A landscape with many valleys, sampled at points; each row gives a point and its height.
From any point a ball takes the steepest step (drop divided by distance) to one of its 5 nearest points. It stops when none of these is lower. Distance is the straight distance between rows; heights are no part of it.
K_260: [-32  24 -40  13   6 -45 -22  18   5   2   7  -8   3   4 -18  20   8  13
  29   3 -20  17 -46]  height 4.80
K_765: [-28 -31  -7  15 -27   9 -13  -2  52  66  -2  21  50  14   3  -8 -14  24
  -3   2 -38  26 -41]  height 1.87
K_317: [-48  24 -44   1 -13 -44 -31  29  22   5   0  -1  18 -12  -3 -15  -8   7
  15   5 -20  14 -57]  height 5.07
K_990: [ -4 -30  21  -3  10  18   0  13  25  22   5  17  35  37  11  -2  -4   4
 -23  -9  -5  11  -9]  height 2.54
K_745: [-36 -22  -6  -3 -22  16 -16   5  67  77   3  19  47  -8  23  -1 -10   9
   4  -4 -47  32 -60]  height 2.16
K_121: [-32  22 -23  24 -10 -11 -33  20  40  21 -20   1   6  -1  -9  -4   2  15
  -7 -14 -14  13 -16]  height 5.70
K_379: [-28  13  -8   4 -22   1 -17  19  40  42 -17  16  38  13  28 -14  -6  24
  -1  -4 -30  -3 -64]  height 1.57
K_642: [  2   3   5   2   0 -28  -8   0 -50 -19   0 -20 -14  -9 -33   6  22   1
  15  -9  28 -30  12]  height 3.85
K_774: [ -7   3  -2   3 -17 -16   8 -13 -55 -36  -4 -32 -26 -16 -34   8   7   4
   8  -4  27 -16  15]  height 3.53
K_440: [  5   0   9 -23  17  18 -14   8  12   9 -11   3   3   0  23  18  -6 -19
  -3 -22 -16  -7  -1]  height 3.99
K_546: [-39  36 -21   5   4 -51 -38  26   3   2  -6  -5   0 -11 -27  -2  12  18
  29   5 -16   5 -53]  height 4.91
K_489: [  0   3   5  -7   8  18 -16   8  11  15 -11  27  37  19  21  -8  -8   2
 -12  -3 -23  -4   3]  height 3.98
K_313: [ 35   6  -7  -2   1  -8  16 -33 -38 -50   2 -15 -43  -5  10  13  13 -21
  18   1  19 -16  31]  height 3.36
K_222: [ 32 -16   8   2 -10  27  42 -12  -3 -12  -5   8 -39  -7  12   4  -5 -16
 -17  -8  28  -7  24]  height 3.22
K_763: [ 43 -35  26 -15  -9  43  19 -34  19   9  19  10   4  14  29 -24 -22  -6
 -31  10   0 -19   2]  height 2.07
K_845: [ 11  -2   5  10   3 -15  11 -18 -56 -32  -7  -1 -37 -12 -25   0   4 -29
  17  -3  10 -20  15]  height 3.33
K_757: [ 61 -13  23 -33  15  44  45 -47 -12  -8  -4   8 -20  10   4  11  -4 -19
 -15  14  30 -10  62]  height 2.73
K_571: [ 32 -11  16   0  12  26  52 -30  -7  -9  21  -9 -38   3 -15 -23  11 -21
  -3   8  35 -20  46]  height 2.75
K_320: [-22 -43  -6  16 -13  10 -18   7  45  70 -10  24  40  13  15 -18 -11   9
  -7  -7 -37  32 -33]  height 2.01
K_867: [ 30 -33  27 -18  -2  41  17 -42   9  17  22  11 -12  25  29 -11 -23  -2
 -21   9  11 -14   8]  height 1.92
K_74: [ -6 -24   5  -2  21  13 -21   0  37  35   5  14  29  22  11 -17 -10  -2
 -15 -10 -15  26 -25]  height 3.89
K_613: [ 76 -37  33 -23  28  47  47 -33 -14 -10   2  34 -14  21  19 -36  11 -29
 -23  16  30  -9  40]  height 1.51
K_188: [ 13   5  -7   8   9 -11  23   5 -49 -72 -10 -39 -34 -17 -31   6  12 -26
  53  12  36 -15  55]  height 5.19
K_607: [-62  12 -37  -4 -30 -43 -31  30  38  -5  11  -9  32 -10 -12  -2  -1   2
   6   3 -33  19 -46]  height 5.31
K_588: [-43  31 -17  13  -3 -47 -49  36   4   8 -19   1   4 -12 -26   3  13  20
  39   3 -17  13 -59]  height 4.96
K_201: [-35   9 -36  10 -22 -29 -32  31  32  11   0  -2  17  -4 -12   8  -9  15
   3   2 -32  34 -27]  height 5.77
K_455: [ 36 -27  23  -8   5  35  22 -40  -5   5  22  13  -1  38   8  -5 -15 -11
 -27  25   7 -23  23]  height 1.79
K_811: [-29   8  -7   4 -21  -1 -24  36  39  30 -26  20  24   8  27   2   6  35
   3  -9 -36  12 -65]  height 1.93
K_362: [ 26 -22  36  -7   2  36  25 -31  10  14  22  21   1  23  11 -19 -12  -8
 -21   9  13 -22   2]  height 2.05
K_428: [ 24   0  33  -5  -5  33  21  -7   0  17   9  29  -5  21   2   4 -16  -6
  -8   3   4 -27  22]  height 2.98
K_347: [ 12 -47  27   9   0  21  36   3  35  37   8  19  29   9  25 -13 -14 -15
 -31  -4 -12  -6   3]  height 3.66
K_887: [ 11 -10  11 -13  -9  15   7  -8 -15 -23  14  -7 -24   4  -1  -1  -7 -21
 -31  -7  11  14  14]  height 5.71
K_780: [ -4 -33  10   4   4  19 -19   2  35  49 -10  22  36  26  28   2 -11  -3
 -27 -32 -14  28 -28]  height 3.27
K_714: [-44  30 -47   9  -5 -53 -52  30   3 -17 -22   2   7 -18 -38  10  18   3
  26 -12 -10   4 -35]  height 5.05
K_284: [ -1   6   0  -6   8 -22  15  -3 -41 -14  17 -10  -5 -34  -7  -2  -1 -13
  28   0  14  -9   9]  height 3.58
K_538: [-30  18 -17  10 -10 -20 -31  27  35   4 -13  -8   7  -7   2  -5  -3  21
   4  -4 -19  30 -22]  height 5.60
K_799: [-37  -2   1  18 -25   0 -22  21  64  36  -1  22  60  17  -1  -5   6  21
  -4  -4 -38  11 -58]  height 1.95
K_802: [-35   8   1  10 -30   5 -26  32  58  36  -8  29  56  11  20 -11  14  18
  -2  -2 -39  14 -54]  height 2.09
K_296: [-14   8   4   6 -12 -20  -8  -9 -49 -40  -7 -31 -16 -14 -39  13  20  12
  16 -15  28 -19  21]  height 4.05
K_299: [-27  27 -25  13   7 -32 -19  18  11  11   8  -8  -7   2   9 -12   2  15
  27  -2 -14   7  -9]  height 4.56
K_823: [ 13 -17  27  -1   7  23  10  11   4  10  -2  22  31  20  20  11  -1   6
 -34   2  -7   7  -7]  height 3.72
K_961: [ 16  -9  -1  11  15 -13  14 -15 -59 -51 -15 -15 -40 -21 -26   6  10 -12
  12   0  19  -8  19]  height 3.31
K_138: [  3   9   7   5  -1 -16   8 -13 -57 -51 -19 -26 -35 -32 -29  13   6   1
  13   2  34   0  22]  height 3.38
K_249: [ 27  -7  -2  15  17   4  16 -35 -38 -63   1 -13 -42  -9 -27   9   6  -9
  20   7  20 -15  24]  height 2.96
K_136: [-27 -32  -2   3 -12  14 -14   0  58  83   8  22  38  15  20 -10 -16   6
  -2  -8 -43  25 -42]  height 2.19
K_718: [ 25  14   6   1  -5  -2   6 -21 -32 -40  18 -13 -21  16  -3   2  -1 -25
   9   2  18 -17  37]  height 4.32
K_84: [-16  29 -19   0   5 -17 -22  18  20   8  -4 -16   8  -6 -10 -18   0  11
   7 -18   1  19 -13]  height 4.63
K_940: [-37   7 -19   3 -10 -10  -7  24  33  45 -13   8  27  19  12   5   0  12
   7 -11 -15  -9 -44]  height 2.66
K_256: [-15  38 -36   6  19 -38 -10  15  -9 -17   3 -29  -5 -31 -13  28  13  24
  24  -8  -2   5   0]  height 5.21
K_864: [ 10  -8  15 -11   0  15  -5  -2   0 -21   9 -11 -14  -6   3  -7   4 -18
 -18  -6 -11   5   9]  height 4.30
K_164: [-15 -33  -1  10 -14  17 -25   4  53  65 -10  24  42  16  28 -15  -5 -16
 -11 -19 -36  25 -28]  height 2.55
K_987: [-41   2 -13  12 -22 -21 -35  29  40  36 -12   7  14  10 -15  19  -7  20
   0   5 -29  27 -32]  height 5.84
K_598: [ 35  -4  11   0  -8  38  30 -33  -1  -8 -13  17 -21  -6  11  -5  -7 -16
 -19  11  19 -28  27]  height 2.51
K_966: [-37   4 -10  10 -26  -8 -29  42  47  35 -16  25  36   6  27  -5  13  26
  16  -5 -44  24 -54]  height 2.24
K_575: [ 10 -14  18 -21 -16  16  18   6  -4   2   1  18 -16   3   7  21  -7 -17
 -17  -9   9 -19  24]  height 4.17
K_512: [ 19   9  10  -6   5   3   4  -6 -16 -33  15 -10 -23  -8   0 -13 -16 -21
  10   4   0  -1  20]  height 4.51
K_386: [-35  13 -19   7 -11 -12 -26  29  34  46  -8   5   2  15  -7   4   7  18
  -1 -14 -26   5 -41]  height 3.60
K_456: [ 44 -12  11 -21  -6  38  32 -46 -12  -4   5  17  -4  25   7   0  -4 -27
 -28  20  21 -15  34]  height 1.31
K_7: [-35  23 -39   0  -1 -42 -21  23  10   2  16 -16  -2   7   8   2 -13  20
  28   4 -29  29 -26]  height 4.81
K_21: [  3  13   3  -2  -6  -9  -2  -6 -47 -53 -18 -45 -26 -28 -31  15  -2   7
  17 -13  34  -6  19]  height 3.52
K_414: [ 27  -6  18   0  -5  28  33 -26   1   1   8  38  -3  17   1  -8 -19 -14
 -24  14  11 -31  22]  height 2.32
K_794: [  8 -18  11  -8 -12   8  -4 -10  -9 -18  10 -13 -20  -3  -3  -1  -4 -15
 -28  -2   3   9  14]  height 4.98
K_473: [  8   5   3   8  10 -12  18 -21 -47 -53 -10 -14 -42 -22 -34  19   6   2
  25   1  28   0  20]  height 3.30
K_841: [-31 -16   5  16 -28  11 -16  10  63  63  10  18  53  15  -7  -7   4  23
 -14   2 -35  24 -62]  height 1.88
K_404: [ -1 -16  23   4  13  11 -25   7  25  23   5  13  34  36  12  -7   2  -6
 -19  -6 -15   3  -1]  height 1.66
K_345: [ 43 -11   5 -18   0  40  37 -40   6  -8  -9  14 -29 -11   6 -10  -3 -19
 -16   8  30 -25  28]  height 2.28
K_539: [ 17  -1  17 -29   1  23  -3   4   3   5  -2   7   9  12  17  18  -8 -10
 -16 -16   7   2  -2]  height 3.92
K_903: [  7  -2   2 -15  13  20 -13   5  13  11 -17  20  21  10  29   2  -5 -12
 -11  -5 -20 -11   2]  height 3.94
K_497: [-18 -11 -21  -2  12  -1   3   9  14  35 -11   8  20  -8  16   9  -3   3
 -10  -4 -22   1  -2]  height 4.26
K_942: [-35  13 -14  -7 -13  -5 -26  26  35  44 -24  20   4  15  12   4   8  30
  12 -13 -24   2 -62]  height 2.44
K_510: [ -6  22  -8   8  -6 -21 -12   6 -33 -48  -5 -34 -14 -28 -22  -7  12  15
  13 -10   4 -27  27]  height 5.44
K_646: [  3 -10  13  -5   3  19  -8   8   6   7  -5  20  44  15  18   6  -2  -6
 -28  -4 -10   8   0]  height 3.86
K_964: [  9  -3  -8  11  11 -19   8  -8 -45 -23  -2  -1 -36 -22 -17   4   9 -12
  17   8  17 -16  18]  height 3.37
K_412: [-33  14 -11   0 -21   8 -11  28  37  37 -11  19  41  17  18  -9  -5  22
  12 -11 -21  -3 -63]  height 1.52
K_448: [-22  10 -20  -9  -9   7  -8   7  40  37 -16  16  42  13  10  -1 -19  14
   9   4 -13   6 -45]  height 1.06
K_853: [-16  27 -11  15   1  -4 -27   7  32  14 -16 -13   4  -9  -9  -4   0  14
 -15 -10   5  14 -25]  height 5.08
K_754: [-34 -11 -26  -2  -4   0  -1  10  24  43 -19  12  26   7   7  -1  -7  10
  -2  -7 -12   2 -24]  height 2.94
K_732: [-19  25 -15  14  -5 -19 -23  26  32  -3 -16  -5   2  -3   7  -9  -4  23
  -1  -3 -16  27 -14]  height 5.15
K_832: [ 60   4  25   2  12  13  44 -23 -35 -35   1  -8 -32  -2   5 -18  10 -21
  -1  25  45   5  58]  height 2.99
K_632: [  6   1   2  -7   8 -15   5  -3 -36 -26  12  -6 -21 -18 -10  -8  -2 -18
  35   5   0 -15  21]  height 3.50
K_348: [ -5  19   9   2 -18 -21  -9  -7 -45 -57  -8 -35 -25 -20 -25  -6  14  14
   8 -20  27 -19  16]  height 4.35
K_132: [-43  31 -33  13  -5 -52 -51  30  13   5 -19  -3   5 -18 -33   8   9  10
  44   3 -10   6 -44]  height 5.01
K_169: [ -6  21  -8  -5  12 -31 -10   4 -37  -5   4 -22  -7 -13   1   2  21  10
  12  -7  22 -20 -10]  height 4.07
K_158: [-11  33   1   3  13 -21 -25   0 -28 -23   1 -34 -15 -18 -26   7  14  19
  21  -9  -4 -28  19]  height 7.46
K_33: [-31 -11 -10  21 -27   4 -19   8  53  47  -1  13  63   4   1  -1  -9  20
 -12   1 -27  15 -55]  height 1.84
K_979: [ 60 -21  28 -34  15  50  32 -31 -24  -3  -2  27 -30  18  13 -15  -2 -24
 -23  17  38 -10  59]  height 3.81
K_914: [-14  31 -37  17   8 -35 -16  15 -11 -23 -10 -18  -2 -28 -15  29  16  25
  12  -7 -12  13  -5]  height 4.99
K_468: [-11  27 -11  15  14 -28 -18  14 -26  -4   0 -22  -9 -12  13  -5  31  12
  -4  -3  -2 -12  -8]  height 4.88
K_369: [-57  13 -23  -5 -10 -28 -42  41  56  15  -1  -8  36 -15 -22  10  -9  12
  20   5 -34   7 -61]  height 5.57
K_847: [  4 -29  26   6   4  15  26   6  18  31  12  21  33  25   8  -3  -8   3
 -23  -6  -8  12  -6]  height 3.14
K_715: [  1  28   2   0  10 -23 -18  -1 -31  -9   5 -36 -10 -20 -18  11  20  17
  20 -11  13 -20   7]  height 5.32
K_9: [-48  29 -38  10  -3 -44 -23  26   4   2  -3  -4   5   2  -3  -1   4  13
  18   0 -20  25 -61]  height 4.87
K_453: [-12   6   5  -3   4 -22   4  -3 -42 -11   7 -20 -10 -17  -4   6   8 -12
  20 -11  24 -18  -6]  height 3.67
K_612: [-20  19 -12   5  15  -1   1   6  21  21  -2 -23  15  -6  -6   5   0   8
 -16  -4  11  12 -18]  height 5.00
K_167: [ -2 -12  11  -1  19  17 -31   6  31  28  -5  17  38  35   5 -10 -12  -3
 -12  -8 -16  12 -13]  height 2.91
K_670: [ 21   2  -7   9  11 -13  16 -34 -41 -50  -3  -8 -44 -13  -8   8   9 -20
  20  -1  15 -18  22]  height 3.23
K_785: [ 21 -14  36  -2   4  29  37   9   4  13   9  31   8   9  22  -7 -18   2
 -23   9   4   1  -6]  height 3.32
K_753: [ 26  -2  20 -12  -2  15   1 -17 -17 -32  20  -7 -21   6  -7  -3  -9 -10
  -5  -6  18  14   6]  height 8.14
K_270: [-15  22 -26  29  12 -43 -22  22 -13  -6   6 -12 -15  -1  10  -6  26   7
  14   6 -17   3  -1]  height 4.72
K_508: [-12  -9  11   3  12  -2   8   2   0  -1  10  -8  15 -27 -10 -10  -3  -4
 -11   5  -8   6  21]  height 4.02
K_572: [ 58 -33  29 -16  17  47  40 -27 -23  -6  -8  20 -20  31  18 -33   5 -27
 -20  13  30  -7  48]  height 4.69
K_931: [ -3  34 -10   7  13 -30 -25   2 -15  -8  -5 -19 -13 -19   2   8  21  26
  12   1 -19   3  -2]  height 5.49
K_461: [-38   4 -12   3 -19 -12 -44  36  42  40  -6   4   4   5  -1  26  -5  34
  11  -3 -45  24 -50]  height 5.75
K_381: [ -3  35   0   1  19 -32 -27   3 -25 -11   3 -29 -21 -23  -6   6  20  16
  15 -14   0 -19   0]  height 6.13
K_160: [-31  23 -42   6   0 -55 -12  17   6   3   9 -12   0   6  -5   8  -4  12
  25  10 -19  17 -22]  height 4.68
K_888: [ 19 -12  16   2 -22  31  32  -2   0   4  -5  24  -9  -1   4  -3 -10 -13
 -11   0  10 -17  31]  height 3.47
K_254: [ -9  12   9   8  -4 -25 -22  -9 -43 -15  -1 -30 -22 -16 -36  10  19   7
   8  -9  20 -25  17]  height 5.02
K_657: [ -4 -12  -7  -6  23  25  -9   8  14  17 -15   8   9  -7  28  -6  -1  -5
  -8   0 -32   3  -2]  height 4.04
K_727: [ 21  -8  25  -8  -9  29  26   7  -5   6   6  29  -9   7   8  12 -11 -15
  -9 -10  12 -12  24]  height 3.65
K_49: [-13  19 -20   6   0 -22  -8   8 -18 -12   8 -28  23  -5  13 -18  13   0
   2  -7  16  -7   1]  height 4.01
K_579: [ -3  40 -22  12  25 -31 -17   5 -21 -10   2 -25 -12 -28 -12  15  15  30
   8  -1 -13   3   3]  height 5.45
K_648: [  4 -15  12 -25   0  17   9  12   1   1   6   3  -6  13  13  19  -3 -14
 -11 -15  -4 -19  14]  height 4.08
K_740: [-17  30 -13  11  13 -41  -8  12 -24 -27   3 -31 -15 -28 -18  15  13  34
  35   2  -2 -10  20]  height 5.92
K_844: [-21  24 -38  27   7 -44 -20   1 -15  -7  -3 -12   0  -6 -24  21  13  20
  14  11 -23  15 -15]  height 4.86
K_435: [  8   1   9  -6   9   5   5  -6 -22 -21  11  -4 -11 -27   0 -19 -14 -16
   6   9  -3   5   9]  height 3.73
K_698: [  6 -34  32   3  -7  25  26  10  17  25  14  25  30   9  22   1  -8   5
 -29   6  -2  10   0]  height 3.45
K_464: [ 44   4   7   0  19  -7  19 -40 -40 -49   5 -31 -56   6  -2  25  26 -18
  22   8  28 -26  42]  height 3.63
K_142: [ 35 -43  17 -12   4  35  25 -34 -12   5  12  14  -6  40  21  -8 -12 -15
 -20  22  31  -3  47]  height 1.90
K_47: [  2 -32  10   5  11  26   1   3  43  41  11  13  33  29  21   3  -8  -4
 -21 -20   2  28 -24]  height 3.87
K_187: [ 39  -5   9  12 -17   8  30 -11 -34 -31  25   0 -19  12  -2   2  10 -19
   0  10  37   0  60]  height 3.05
K_828: [ 18  12   7 -12   5  -7   8  -2 -25 -20  13  -4 -10 -28   3 -20 -11 -15
  19   7   7   2   7]  height 3.69
K_675: [ 31   0   0  -4  15  -2  19 -35 -47 -55   5 -33 -51   8 -11  19  17 -18
  18   6  26 -21  27]  height 3.75
K_101: [ -2  12   2  -5  10 -15  15   0 -45 -18  17  -7 -16 -19  -9 -10 -11 -19
  30  -3   6 -14  17]  height 3.57
K_840: [ 11  -3   1 -25   6  22 -11   2   3  -1 -11  20  25  10  28   3  -9 -10
 -19  -5  -9  -5  -1]  height 3.91
K_252: [-24  -4  -6  -2  13  11 -12   2  26  35  -9  27  36  14   8  -1 -28  12
  12   4 -26   6 -11]  height 2.48
K_100: [-51  28 -23  12 -19 -54 -66  38  -1  15 -29  -8  19 -27 -19  12  17  22
  28  12 -20  24 -55]  height 5.09
K_251: [ 28 -18  33  -7  -1  33  25 -30   0  11  14  16   2  31   2 -20 -24   0
 -23  18   7 -31  18]  height 1.94
K_285: [ 21  -1  -3  10   2  -3   1 -27 -42 -47   8 -11 -33 -10   4  -3   8 -32
  18  -4  13 -25  20]  height 3.35
K_300: [-50  15 -27  -3 -25 -25 -42  37  45  22   4  -3  21  -6 -18  17  -9  17
   9  -7 -38  22 -46]  height 5.68
K_565: [-10   6 -21   0   8   6 -14   4  36  36 -14  13  48  19  15 -10 -30  33
   2   6 -16  23 -36]  height 1.45
K_770: [ 38 -31  17 -12   2  33  33 -40 -20   3   5  28 -11  36  11  -8  -4  -5
 -38  22  23  -9  46]  height 2.03
K_719: [  8  -5  24 -11  -8  23  -3   5   2   7   5  20  36  16  27   4  -3  -2
 -28  -4  -5   4  -3]  height 3.82
K_671: [-20 -16  -7  14  -5  12 -21   6  37  45 -12  25  46   8  10 -13 -28  34
  -3   9 -31  34 -38]  height 1.69
K_857: [ -9   8   4  -2   9 -28  -2  10 -36  -4   2 -27 -17 -13 -12  10  23   3
  14 -10  24 -20   8]  height 4.06
K_965: [-21 -12  -9  10 -22  11 -16   4  50  44  -5  16  58   4   9  -5  -7  33
  -7   7 -37  26 -47]  height 1.78
K_360: [-33  10 -12   9 -16 -16 -35  24  36  31 -10   4   4   0 -15   2  -3  18
  -8  -2 -39  24 -14]  height 6.36
K_797: [-19 -32   0  14  -8  14 -23  -3  53  56 -14  17  27  11  24 -14 -11  -1
 -24 -12 -41  30 -32]  height 2.39
K_401: [-21   4  -2  -4  11  -1   3   7   5   5  10 -21  18 -15 -22  -3  -8  -3
  -7   6   1  11  17]  height 4.15
K_77: [ 31 -11  13  -3  -5  20  42 -14   1 -12   1   1 -44  -8   9  -3  -5 -14
  -9   1  28 -17  23]  height 2.77
K_232: [  7  16   7  -5  13  -7  13  -5 -27 -26  14  -2 -13 -20   0 -12 -12 -18
  26  -3   6   1  17]  height 3.62
K_506: [ 16 -21  12  -8 -17  19  22  -9  -2  -8   4   2 -31   0  13   8  -1 -14
 -24 -14  20   3  14]  height 4.53
K_310: [-55  12 -26  14  -4 -45 -34  39  13   9  -3  -6  20 -11 -22  -7  10   4
  17  11 -22  14 -58]  height 5.11
K_457: [ 53  -1  16   6   5  10  48 -37 -27 -27   4 -17 -34   3 -10 -24  17 -18
 -16  25  35 -20  54]  height 2.84
K_554: [-38   9 -23  -2 -21 -30 -34  34  42   5  -3   1  21  -2 -16  14  -4  19
   6   1 -44  25 -29]  height 5.76
K_759: [-18  34 -22   3   9 -23 -19  27  20   5  -3 -15   3   5   2 -23   1   9
  18 -10   7  -4  -2]  height 4.42
K_939: [-24  31 -48   6  10 -41 -12  11 -10 -32  -4 -26  -1 -25 -18  25  12  10
  22 -20  -6   8 -25]  height 5.10
K_981: [  0 -45  33   2   7  22  30  18  43  42  23  19  25   8  23   8 -11  -9
 -18 -15  -6   3  -4]  height 4.09
K_174: [-34  15 -38   6 -19 -35 -18  31  27  -3  -1  -6  23 -11  10   0  -8  18
  12   1 -23  24 -25]  height 5.35
K_563: [-11  -9 -20  -4  20   6   6  -2   9  21 -16   2  10 -11  12   1   4  10
  -8   1  -8   8 -17]  height 4.22
K_18: [ 42 -22  16 -12  19  28  50 -45  -2 -19   4 -18 -34   6  -4 -10  15 -27
  -9   2  32 -37  54]  height 2.63
K_938: [ 47  -7  11 -24  -4  47  26 -47  -7  -7  -4  17 -22   3  10  -3 -16 -11
 -22  16  16 -22  34]  height 1.91
K_954: [-23   5 -12  12 -31   3 -28  25  50  38 -20  29  58  12  11  -8   5  24
   0  -5 -35  11 -60]  height 1.89
K_720: [ -4   8  -7  -8  -1 -15   5   3 -39  -4  -2 -18   1 -21  -1  -6  11  -2
   5   4  23 -11  -5]  height 3.68
K_60: [ -5  28  -8   4 -14 -13 -14  -9 -33 -59 -11 -47 -23 -19 -15   0   8   4
  20 -16  26 -18  18]  height 3.96
K_638: [ 53 -19  16 -37   7  40  38 -52  -1 -17  14  -9 -28   5 -12   0   7 -33
  -5   5  32 -23  64]  height 2.69
K_534: [ 45 -45  13 -11   7  40  32 -29 -15   0   6  29 -10  31  21 -18  -8 -18
 -20  15  21  -3  53]  height 2.72
K_805: [ 54 -11   8 -21   6  43  41 -40   3 -16  10  -1 -23  -3   3  -3  -3 -25
  -7   7  33 -24  42]  height 2.38
K_533: [ 46  17   1  -5  -8   2  33 -27 -39 -35   4   2 -38   1   8  12  14 -20
   8  11  34 -10  48]  height 3.09
K_687: [-15  39 -34  10   9 -41 -11  19  -9 -27  -3 -19   0 -31 -20  30   9  21
  26 -16   0   1  -5]  height 5.13
K_782: [ 25  -4  30  -6   7  30  29 -11   7   8  11  27  -2  16  15 -14 -23  -1
 -15  12   5 -19  13]  height 2.46
K_673: [-51   9 -10   5 -12  -7 -40  37  35  30 -22  11  12  -3  14  28   1  28
   7   5 -46  30 -62]  height 5.78
K_662: [-30  28 -39  16   8 -52 -19   8  -6   6  -2  -8   4   3 -35  26   2   3
  22  -1 -16   5 -24]  height 4.79
K_676: [  6  12   5   4   7  -8  19 -14 -39 -60  -2 -33 -40 -14 -33   9  -6  -4
  40  -1  49  -7  33]  height 3.56
K_193: [ 49   4  -3 -10   5  -9  30 -27 -44 -40   4 -27 -47   5   3  19  20 -10
  29   6  42 -19  57]  height 3.51
K_421: [ 14 -37  19   9   7  20  26   8   8  14  12  25  18  14  23 -13  -6   5
 -28   5  -6   6   0]  height 3.54
K_721: [ 16 -11  33  -9  -8  31  23   6  -2  15   9  28   9  10   2  13  -8  -4
 -10  -7  13 -14  20]  height 3.55
K_397: [ -4  -7  17  -1   7  -4  -7   5  -3 -10   7  -8  -4 -19 -19 -11   0  -9
 -10  10  -9   1  12]  height 4.03
K_58: [ 49 -31  11 -21   7  52  29 -47 -23   0  -5  20  -6  31  14  -5  -8 -12
 -40  23  22   6  46]  height 2.40
K_600: [ 13 -11   9  -4  -9  15  26  -9 -12 -14   4   1 -41  -4   6   1  -1  -5
 -15  -5  23   7  15]  height 4.58
K_476: [-31  30 -38   9 -10 -57 -34  14  -5 -15  -4  -7   8 -19 -45  19  15  15
  12 -17  -7   1 -33]  height 4.90
K_458: [ -3 -21  20 -12  16   5  -7  -1  -4   7   8  -4  -5  -3  -7  -2   2 -17
 -13  -3 -20 -11   7]  height 4.14
K_119: [-12   2   1  -1   1  -7  11   9  -8 -14   4 -14  12 -24 -13 -12  -2  -3
  -5   0   4   8  18]  height 3.78
K_779: [-33   0 -17   5   5  -2  -3   2  13  32 -26   2  22   0   5   6  -4   6
 -21  -2  -7   6 -23]  height 4.28
K_357: [  7   4  16  -3   8   7  -2 -12 -15 -23  10   2  -6 -23  -9 -16  -9 -10
  -1   0  -4   6   6]  height 3.88
K_995: [ 43   9  18  12  -8   7  36 -19 -33 -33   8  -6 -34  -2 -11  -1  16  -9
  -3  20  33   2  54]  height 2.97
K_25: [-66  19 -27  18 -18 -56 -63  50   4  24 -15  -3  26 -18 -10   1  19  14
  21  20 -28  28 -52]  height 5.52
K_418: [-18 -11  -7   3  18   8 -21  15  20  35 -14  19  33  16  14   0  -6  -2
   6  12 -22   1  -3]  height 3.49
K_919: [-16  -5  -4  -7  24   7  -4   9  14  16  -2  -8   4 -16  -5   3  -6   0
  -9  -5   1  11  -5]  height 4.57
K_93: [ 10 -21   6 -14 -17  18  14 -11  -8  -7   3  -5 -20   0   1  14   4 -18
 -30 -13   2 -11  18]  height 4.50
K_649: [ -5  18   0   0   4  -3  13  -6 -47 -58 -12 -46 -31 -15 -26   6  -1  -6
  40  -5  45 -10  34]  height 3.61
K_210: [ -3   4  -3 -17   1  -9  13   7 -27 -16   1 -16   3 -27   3  -6  -5 -15
  12  11   9  -7   5]  height 3.64
K_865: [ 28 -27  29   3   6  34  28  -3  15  18  15  27  -1   6  15 -17  -9   9
 -30  11  -2  -4 -11]  height 3.97
K_889: [ 21  -7  16   0  -7  18  24 -18 -14 -16  19  -9 -41  17   3   9  -6  -6
  -7   4  34  14  24]  height 6.51
K_258: [ 29 -13  18  14  15  22  36 -15 -12 -19  15   2 -47   5  -5 -11   5  -9
  -4   2  37 -11  48]  height 2.83
K_680: [ 18  -9  25  -4  -4  24  17  17  -3   7  12  25  23   9  24   4 -10  11
 -32  -2   5  12   4]  height 3.79
K_306: [ 21  -9  27 -25   1  17  -2  15   2   7   2  16  24  11  19   7  -9  -2
 -22  -2   3   3  -1]  height 3.84
K_615: [ 56  16   7   3   0   1  28 -13 -34 -41  10 -12 -34  -1  15   3  13  -9
  15  11  47  -4  51]  height 3.12
K_15: [ 23 -39  32  11  -1  25  23  -4  31   9  10  35  16   4  19 -25 -11  -6
 -34   9 -11  -7  -1]  height 4.10
K_487: [ 42  -5  23  24   5  22  40 -20 -24 -28   4  -6 -31   8 -11 -15  17 -16
 -10  27  37  -3  55]  height 2.92
K_750: [ 24   2  12   8  28  -6  24 -30 -33 -66   2 -32 -44   1 -39  13  15 -11
  28   6  24 -24  42]  height 0.56
K_183: [  2  -4   7 -17  14  20 -15   2  12  19  -6   5   5   0  22   6  -4 -18
  -9  -9 -24 -10   0]  height 4.00
K_398: [-18 -10   3  -8  27   9   4   7  -2  20   1   0   2 -12   2   3 -13  -1
  -5  -1 -11   6  -1]  height 4.34
K_368: [ 23  11  12 -13  -7   6   6 -22 -11 -37  33 -11 -19  10  -7  -5 -16 -19
   8  -2  19  -2  38]  height 7.39
K_855: [ 49   5   5  -7  -1 -10  26 -25 -47 -46   8 -19 -40  -1   5  22  18 -19
  17   3  30 -15  34]  height 3.34

Two balls start at each pair of points below. Name the first point that both come to, or write never.
K_397 and K_828: K_632
K_780 and K_136: K_671
K_476 and K_7: K_299
K_132 and K_538: K_759
K_853 and K_931: K_759

For each start below, name the point where the ball stops.
K_745: K_448
K_841: K_448
K_121: K_448
K_855: K_456
K_193: K_456
K_615: K_456
K_687: K_750
K_381: K_750
K_453: K_750
K_9: K_750
K_765: K_448
K_506: K_456
